Points on a hilly landscape, in no order, each with its height.
A ball rolls from a point to the lowest of its 2 nearest points, and stops where none of them is lower. Distance is the straight distance between rows; heights are no part of it.
q_525 h=295: 519	-115	-206	-122	-191	-185	202	552	104	-248	95	-132	-105	-70	101	2	-332	-201	-242	146	-51	57	-274
q_800 h=514: 77	173	255	-186	-92	-123	-199	-9	67	-158	-259	182	-178	-280	15	166	-23	-161	14	-364	46	-42	-96
q_243 h=335: -543	38	-201	-29	41	-110	-5	115	148	-176	488	-145	-39	-139	-289	13	24	-234	-9	-223	30	-254	209
q_390 h=593: -231	182	-299	-5	265	-34	-152	-246	-19	-72	498	167	210	164	-374	-167	77	-199	131	-138	218	-251	135
q_490 h=357: -559	370	272	-283	-131	-61	91	35	94	90	-234	-236	-91	-152	270	117	91	221	-15	-400	-260	202	-20
q_611 h=526: 203	-181	-123	444	-30	-165	-408	-165	-72	40	-300	395	-65	-418	-129	-174	122	-82	101	207	155	-198	-54
q_796 h=322: -35	-206	81	367	44	-46	-43	-210	19	-261	-145	156	154	-402	-69	-146	197	-166	212	-66	92	-160	81
q_104 h=488: 106	183	424	-128	-9	-40	-235	-206	81	-445	-352	22	-125	-513	201	94	-95	-102	249	-318	35	-5	134
q_502 h=121: -182	44	-46	-10	-73	-146	-263	62	283	134	151	-158	-795	-157	-220	361	-250	-270	-182	-97	-42	-138	141
q_250 h=153: -153	68	-348	134	167	-156	-248	-14	85	221	338	297	-187	-91	-342	-88	60	-124	-7	10	124	-409	7
q_828 h=143: -666	-151	-376	207	-174	-23	-263	134	279	37	475	-25	-497	-19	-224	328	-123	-199	172	79	68	-209	460
q_65 h=272: -650	329	200	-362	-163	117	-118	-43	199	247	-89	116	-513	106	76	499	-27	-13	63	-293	-173	105	11
q_881 h=166: 351	-396	175	130	218	166	-135	-163	-7	-247	3	310	407	-223	-44	193	148	-258	153	-175	264	13	133
q_547 h=720: 441	130	42	-580	-139	32	132	174	257	52	-373	533	-236	211	95	163	-289	-197	-69	-37	-142	156	-364
q_116 h=332: 455	-53	315	-213	-340	-80	13	227	-159	-158	-348	-97	10	-96	491	146	-123	29	-74	102	-116	274	-163
q_211 h=416: 243	42	-1	-187	-218	45	280	210	17	218	-447	393	-237	114	156	20	115	118	-47	189	-326	38	-447
q_216 h=263: -80	-67	-244	-63	9	-3	120	269	196	101	447	-487	-155	20	-331	-12	-86	-10	-386	51	85	-124	96
q_124 h=184: -620	-107	27	89	137	-384	496	48	12	-71	268	-653	362	-193	-41	-143	-27	216	70	-217	-116	96	220
q_458 h=481: 539	-201	-129	213	-113	25	20	95	-78	-47	-305	315	134	-110	56	-91	156	-43	51	309	-30	79	-176
q_50 h=539: -112	460	345	-445	-68	13	-283	-62	11	-45	-244	68	-344	-193	26	221	-119	-83	147	-524	-69	-100	-75
q_412 h=656: -87	162	-98	-434	-64	287	182	27	-52	295	49	247	107	368	-231	10	175	55	-138	-114	15	-141	-298
q_744 h=383: -601	156	-350	53	67	196	-165	-12	40	236	333	-9	-282	482	-67	105	177	152	111	145	-27	-74	125
q_42 h=180: 199	-139	648	-248	183	112	-36	-204	-90	-326	-330	-476	247	-268	639	142	-158	168	233	-177	80	420	76
q_187 h=106: -9	238	61	-29	-34	-192	-277	63	92	70	-196	25	-818	-341	-158	296	-244	-277	-67	-145	-114	-133	-26
q_661 h=423: -267	-133	721	110	-6	137	372	-435	70	-366	-490	-232	221	-432	405	2	-41	-41	261	-36	-63	36	226
q_231 h=519: 688	-123	-93	50	97	240	106	-4	-132	-41	-76	339	569	313	260	16	135	-37	24	329	2	308	-8
q_784 h=244: 90	81	-409	-153	85	122	113	6	126	409	60	339	-229	323	-306	-134	-31	68	-43	276	-106	-227	-201
q_777 h=293: -499	10	240	132	-171	-130	340	-262	-70	-318	-121	62	259	-526	-41	32	-87	-328	248	-45	-37	-167	429
q_453 h=426: 368	-480	390	24	78	-262	120	145	-159	-283	17	-629	414	-197	310	42	-176	142	-71	11	92	337	17
q_760 h=195: 17	-223	165	254	49	-222	182	161	-112	-268	79	-394	250	-362	-42	-168	66	39	56	-130	-24	-19	-51
q_76 h=437: 164	-196	237	140	429	462	123	-216	-195	-137	-11	126	644	185	131	114	264	-130	194	-174	153	116	91
q_957 h=162: -289	234	-299	285	105	-33	-548	-121	51	559	120	477	-398	241	-108	-105	-273	101	-12	426	-89	-228	88
q_505 h=160: -480	-14	-480	330	80	-4	-452	-1	213	136	423	99	-389	317	-231	124	-118	-129	116	290	107	-239	367
q_707 h=342: -268	111	-445	-70	-89	326	7	-69	7	249	382	-203	-210	894	-172	-213	50	159	-184	370	-26	-78	292
q_20 h=341: 428	-396	406	8	74	35	-27	133	-199	-284	30	-270	364	-185	334	294	-73	-124	-98	59	53	341	68
q_71 h=171: -385	117	91	-26	-111	-146	28	226	99	216	77	-453	-468	-211	9	165	-55	144	-190	-97	-217	-1	79
q_640 h=102: -245	-33	209	-64	48	-310	252	34	85	-127	68	-441	229	-198	12	-101	-40	185	-19	-341	-101	102	94
q_154 h=231: -413	-55	73	-88	-485	176	20	114	190	448	54	-289	-702	312	-57	444	-117	170	-49	69	-228	238	163
q_363 h=316: -562	58	-37	61	11	-256	146	-89	53	-318	276	43	27	-522	-107	71	-90	-275	152	-172	-44	-239	374
q_809 h=175: 86	171	412	28	-195	-182	-142	-62	-83	-228	-579	-447	-173	-354	432	2	31	273	81	38	-106	195	-257
q_472 h=292: -10	-6	-107	412	74	-76	-41	-267	-121	-1	-11	262	116	-39	-127	-196	252	51	194	14	51	-79	-26
q_960 h=132: -125	118	129	35	-75	-220	-87	178	46	14	-133	-127	-555	-269	-30	121	-38	-67	-189	-127	-122	-129	-147
q_506 h=253: -29	105	-267	582	236	-203	-53	-137	-251	21	20	62	-45	107	-52	-442	156	158	-12	67	-43	-43	-49
q_932 h=358: -620	136	-292	139	66	-26	-14	16	35	82	466	-24	-67	140	-145	80	183	-12	79	11	-48	-189	146
q_804 h=196: -559	97	-359	253	119	75	-609	-159	134	406	295	308	-243	581	-149	16	-323	96	84	336	47	-151	332
q_514 h=456: 2	158	-28	113	-157	25	273	71	-226	376	-437	255	-206	106	116	-158	375	294	-43	333	-286	65	-400
q_878 h=388: -103	-425	551	324	253	251	224	-352	35	-399	-399	-120	225	-422	456	101	29	-241	250	103	95	-36	117
q_858 h=476: 678	-245	-189	-65	-33	193	26	105	107	147	-247	574	396	195	313	-36	-10	-89	175	474	-136	330	-29
q_841 h=214: 563	-390	15	162	100	41	-208	104	-20	-316	31	210	318	-217	-2	197	3	-421	14	98	273	74	84
q_356 h=376: 73	-114	260	-44	77	198	182	-92	-85	-142	73	34	637	67	-80	29	309	28	204	-323	127	76	22
q_973 h=114: 374	-57	-41	-377	-137	102	348	341	65	-155	92	-311	430	191	19	-125	-38	110	-294	19	-20	190	-267
q_91 h=561: 106	135	-443	339	245	-192	-397	-221	-95	172	228	431	-13	138	-146	-472	-250	-35	-74	59	156	-233	95
q_132 h=681: -32	245	80	-493	-127	157	195	144	101	211	87	-70	-167	150	-168	149	-28	1	-302	-278	-12	-30	-234
q_290 h=401: 444	19	-400	-141	17	151	223	227	61	167	-164	483	90	271	2	-224	-74	4	50	211	-135	20	-309
q_196 h=610: -349	197	-248	-379	71	100	-145	-100	162	-45	420	262	120	135	-447	23	124	-210	-3	-230	244	-277	-38
q_35 h=382: 123	-97	-43	-156	189	-489	72	153	114	-159	131	-806	104	-256	-48	-99	-297	209	-317	-285	103	54	42
q_348 h=698: 168	126	-126	-655	-38	218	148	211	185	26	140	-42	-86	246	-312	81	-245	-277	-394	-170	73	-104	-228
q_400 h=543: 264	71	-342	482	136	-184	-342	-159	-138	245	-89	398	-82	-131	-183	-361	-51	-37	34	217	100	-277	-1
q_909 h=380: 335	83	157	-287	-296	-65	233	250	-72	-25	-420	38	-150	51	357	-33	-5	177	-116	113	-249	209	-379
q_160 h=480: 198	-285	140	-3	23	-397	278	281	-58	-152	203	-707	390	-75	48	-144	-91	287	-196	-90	119	202	-48
q_112 h=256: -273	-179	318	346	-40	-168	384	-148	-49	-341	-28	-192	299	-398	2	-138	48	-62	232	-122	-92	-40	232
q_740 h=508: 322	-77	-66	357	-31	100	-189	-184	-140	119	-458	443	118	-271	13	-163	198	71	148	305	102	9	-122
q_922 h=340: -200	-155	576	208	-81	71	308	-132	-106	-105	-393	-273	314	-130	266	-57	415	359	155	-87	-141	225	-74
q_111 h=257: 282	85	237	-17	-46	-308	-265	40	-177	-347	-360	-671	-184	-509	389	20	-245	289	251	101	-25	110	-57
q_444 h=281: 333	-118	358	-132	-185	87	-1	25	-115	-206	-251	60	172	-84	232	150	48	89	-70	-77	54	262	-122
q_879 h=504: 441	-242	113	222	226	372	130	-38	-280	-144	-41	63	585	258	287	63	247	-59	78	147	136	309	18
q_662 h=249: -520	144	89	-141	-249	46	-20	106	126	355	-219	-30	-755	129	93	357	81	72	-161	-41	-233	87	-22
q_352 h=122: -366	44	-295	188	-4	128	-194	-55	50	626	15	303	-532	330	-120	144	15	129	113	412	-188	-150	-22
q_520 h=710: 400	66	-109	-561	-52	67	76	250	218	41	-39	290	-170	112	-158	145	-404	-295	-267	-48	39	14	-315
q_902 h=355: 106	-435	285	429	214	205	-13	-263	8	-324	-355	96	240	-401	190	53	275	-200	255	133	171	-31	-25
q_265 h=631: -234	244	-144	-397	31	151	-112	-163	-61	248	249	381	231	322	-283	-9	203	-21	57	-170	105	-202	-103
q_114 h=309: 44	17	306	-381	-104	83	229	47	-22	-101	162	-197	555	129	-108	-42	100	198	-53	-415	79	116	-106
q_997 h=578: 9	194	-425	291	273	-139	-270	-285	-133	-119	322	202	96	205	-325	-403	-26	-132	2	-84	221	-187	247
q_980 h=228: 379	-21	-204	-95	-114	-8	255	348	27	-42	147	-30	167	74	-117	-72	-54	-47	-211	106	71	-11	-236
q_135 h=120: -412	109	-180	76	79	-114	-314	-161	42	346	63	525	-227	-180	-155	70	88	-59	174	18	-15	-254	-10
q_806 h=193: 154	77	-574	10	199	1	-166	-55	26	270	390	273	-225	245	-424	-201	-186	-188	-137	198	161	-345	64
q_147 h=399: 51	-11	407	72	-234	121	398	-11	-264	77	-397	-86	243	47	249	-71	457	411	38	26	-204	182	-251
q_763 h=289: 131	230	-312	-137	26	131	-40	-189	-94	511	-108	647	14	267	-147	-154	-55	134	-19	198	-124	-95	-281
q_177 h=229: -28	21	-494	-13	102	132	-30	123	149	138	516	-178	-352	147	-459	-39	-14	-144	-207	195	78	-333	166
q_853 h=290: 18	123	-495	-94	97	201	98	-101	83	345	274	133	-345	651	-193	-310	-114	104	-205	383	-88	-160	28
q_723 h=389: -562	176	-304	41	-50	212	-132	-76	-51	332	264	-71	-194	908	82	-43	164	379	-26	319	-11	40	269
q_491 h=105: 382	-218	-88	329	341	92	-129	-243	-148	-207	81	119	466	39	-51	-145	98	-160	186	-83	256	-14	200
q_571 h=458: -202	175	567	-83	-131	-4	163	-356	40	-404	-459	-9	78	-507	206	22	-74	-103	271	-300	-33	-29	401
q_708 h=223: 308	-124	351	-47	33	127	-89	-13	19	-351	-97	77	270	-253	76	195	24	-169	31	-296	182	44	24
q_686 h=271: 504	-423	282	145	93	120	-106	24	-132	-247	-66	88	216	-187	342	211	131	-319	-50	349	153	283	51
q_745 h=348: 348	199	-390	-13	7	176	123	-61	-107	271	-140	473	228	479	50	-408	-103	184	12	178	-81	99	-202
q_510 h=308: -745	366	263	-342	-226	-18	72	-148	89	47	-313	257	-149	-92	203	246	115	31	166	-360	-182	84	58
q_750 h=72: 254	112	525	-290	-105	-42	-60	-42	-138	-213	-370	-468	61	-226	457	89	-60	405	153	-173	-40	294	-58
q_55 h=207: -562	-87	-49	55	-326	23	27	254	165	381	174	-546	-405	135	8	224	-27	207	-168	-13	-130	42	254
q_79 h=311: -81	0	-71	-294	150	-175	65	272	237	-37	312	-679	-100	-227	-228	16	-283	27	-340	-249	126	-102	149
q_651 h=131: -379	-127	-175	24	-164	-6	-206	79	331	110	434	-129	-620	48	-353	345	-149	-262	-121	-57	64	-187	298
q_840 h=345: 540	-217	-5	40	-175	-422	-107	346	-51	-347	36	-235	-102	-414	118	-52	-311	-126	-217	126	76	145	-107
q_10 h=505: -160	268	-308	261	-30	61	212	17	-256	379	-69	90	-212	317	65	-214	347	308	-74	231	-264	-51	-220
q_276 h=115: 254	-38	-169	412	209	-127	186	-3	-233	-293	362	-342	422	222	-201	-392	42	22	6	-129	126	32	24
q_9 h=317: 395	-115	330	3	-79	-323	-211	109	-122	-404	-140	-471	-38	-431	253	-1	-218	50	8	-23	34	184	35
q_402 h=268: 53	-310	675	5	61	104	134	-171	-104	-173	-347	-270	298	-217	484	66	101	246	113	-133	17	207	-46
q_515 h=83: -570	163	-165	-21	37	67	-369	-158	93	524	87	492	-258	195	-109	189	67	90	154	193	-83	-112	-52
q_494 h=194: -57	126	-330	347	203	-107	108	22	-190	-70	378	-303	84	183	-210	-320	154	64	-91	20	28	-75	-59
q_267 h=442: 674	-102	-271	-147	-143	55	83	239	104	-25	-142	455	244	117	66	2	-48	-160	1	248	-32	133	-187
q_392 h=230: 117	133	84	-597	-66	160	302	200	-8	-59	213	-357	423	189	-194	-112	-13	150	-339	-235	89	109	-229
q_726 h=22: 315	-31	-198	365	222	13	18	-273	-254	-166	193	19	463	414	-157	-410	95	-92	70	-165	144	16	98

Where does a ball stop that starts at each point below?
q_514: q_881
q_510: q_187
q_160: q_515
q_547: q_881
q_520: q_784
q_997: q_784
q_231: q_784
q_490: q_187
q_744: q_640

Call two points neighbours if one is among the 2 nearest of the other. Go from one point of each pair to the other, from neighbour to neighbour, staying as low as possible. Name the highest point that can't be avoided.
q_973 and q_640: q_231
q_187 and q_881: q_160
q_187 and q_515: q_804
q_784 and q_640: q_723
q_973 and q_750: q_840
